Each row is a point on a landscape with many valleys, with its height.
A ball rolls from a point to the lowest of its 6 nearest points, and stops where none of them is lower. Distance is the straight distance between rows; heights are no part of it.
mamav: [171 139 170  85 134  85 103 204 111]  h=370
Zape: [165 142 153 133 121 121 103 160 129]  h=54
bavev: [200 141 141 125 140 147 110 136 147]  h=121
fafik: [138 140 100 159 117 165 125  88 146]  h=225
pebes: [239 162 147  66 165 115  90 148 131]  h=522
Betan: [108 127 103 161 106 153 134  75 116]  h=249
punop: [ 61  83 117 145 143 137 182  79 108]  h=66
guf: [ 52  82 120 137 155 141 174  95 130]  h=4
vafi: [162 141 101 153 125 167 128 101 163]  h=6
zosi: [ 83 123 113 114 124 114 143 132 123]  h=504
keva: [ 57 107 113 111 154 123 149 113 127]  h=173
peg: [ 91 125 111 144 110 127 142  98 110]  h=273
kup: [179 142 116 147 133 160 122 115 159]  h=15
tum: [108 137 113 139 102 124 130 126 123]  h=861
mone: [157 133 159 111 126  97 113 193 121]  h=161
lut: [147 138 150 124 116 108 115 181 123]  h=103
pime: [145 133 160  77 154  85 108 228 135]  h=453
rora: [207 147 173  87 136  96  89 168 109]  h=284
Zipop: [ 65  96 120 158 127 140 185  71 104]  h=156
Vepi: [ 73 111 108 134 125 127 164  98 118]  h=115
ros: [162 136 167  85 142  84 109 211 123]  h=456
gune: [ 61 100 117 122 145 127 166 102 124]  h=60
Galiv: [ 82  98 115 170 114 152 160  42 104]  h=324
zetik: [192 142 165 118 134 119  93 153 130]  h=61
gib: [210 146 170  97 145 112  87 151 124]  h=38
sab: [135 132 145  98 133  93 114 205 138]  h=220
taz: [113 133 125 123 114 110 129 158 128]  h=407
vugo: [122 142 111 153 107 154 124  90 132]  h=423
lefo: [190 138 169 104 132 101  92 173 115]  h=137
zoma: [ 95 115 101 159 113 153 144  54 110]  h=221
buz: [151 137 128 146 113 138 107 131 135]  h=294
rezar: [100 130 108 138 107 121 141 117 114]  h=604
fivi: [228 154 153  83 157 119  93 144 137]  h=286
Pes: [179 138 171 101 129  99  99 194 113]  h=214
nezo: [ 54  95 121 123 149 131 163 100 125]  h=56
babon: [122 133 135 121 116 104 127 175 129]  h=202
das: [139 136 140 128 111 111 115 169 125]  h=159
pode: [141 139 113 157 118 159 115 107 149]  h=350
sudet: [ 58  79 124 162 138 138 187  74 110]  h=146
Rapu: [ 96 121 106 152 108 141 145  68 115]  h=200
garep: [174 141 165 119 119 103 101 173 115]  h=1
Gimaz: [115 128  88 166 122 172 146  48 135]  h=150
lozaf: [ 64 115 111 106 145 118 141 127 131]  h=239
lar: [105 126 133  96 142 108 112 193 148]  h=224
Sosi: [117 123  81 171 133 186 161  31 141]  h=275
sutem: [161 134 163  96 134  87 109 203 120]  h=340
sak: [138 140 132 142 103 124 113 148 129]  h=346
zevu: [ 41  75 132 148 162 149 181  88 125]  h=71
ditob: [176 142 148 141 120 136 103 142 133]  h=92
Zavis: [ 83 114 108 143 112 131 156  84 108]  h=162
sut: [ 73 117 109 126 123 121 154 108 119]  h=208
bamod: [122 140 127 146 106 124 120 136 124]  h=605
Nol: [215 150 150 110 153 137 105 140 142]  h=106
sepe: [ 96 131 111 114 124 113 134 150 132]  h=529
palus: [ 98 131 116 108 125 111 130 163 138]  h=416
tar: [ 75 107 112 153 118 140 164  67 102]  h=178
lomo: [117 134 114 150 107 136 123 111 123]  h=794
Big: [120 133  93 156 117 162 130  73 141]  h=174
Romam: [106 112 100 174 125 177 150  31 124]  h=298
tos: [130 127 147  84 146  90 107 209 142]  h=336
visig: [127 130  85 164 126 179 142  59 151]  h=93
tuza: [184 141 130 139 134 153 115 128 155]  h=287
ler: [216 149 173  82 147 104  77 158 120]  h=285
pafi: [108 134 115 149 103 138 132  95 116]  h=546
seko: [ 88 127 119  99 133 110 122 176 145]  h=326
bug: [193 144 154 129 137 137  98 147 137]  h=79
mava: [ 78 124 110 108 134 109 135 146 135]  h=399
zal: [131 134 142 107 124 103 122 187 131]  h=90
kazif: [142 138  91 157 122 176 131  82 157]  h=135

Where does a ball stop that starts at each point below?
Betan => visig
ros => garep
pime => garep
seko => zal
bavev => vafi
vugo => visig
tum => guf
Rapu => guf

Call two points neighbours if one is among the 6 nearest of the other. Go from one point of each pair to the other, from neighbour to neighbour, staying as low as possible. Name the highest point that can't be avoided.
vafi, visig => kazif
garep, guf => zoma
garep, vafi => bavev
garep, zal => lut
garep, gib => zetik

Two balls start at each pair of points below. Name the first point that both come to, or write none.
Galiv, keva => guf
das, sutem => garep
zosi, palus => none
rezar, tar => guf
ditob, taz => Zape
bug, mamav => garep
sak, lomo => none
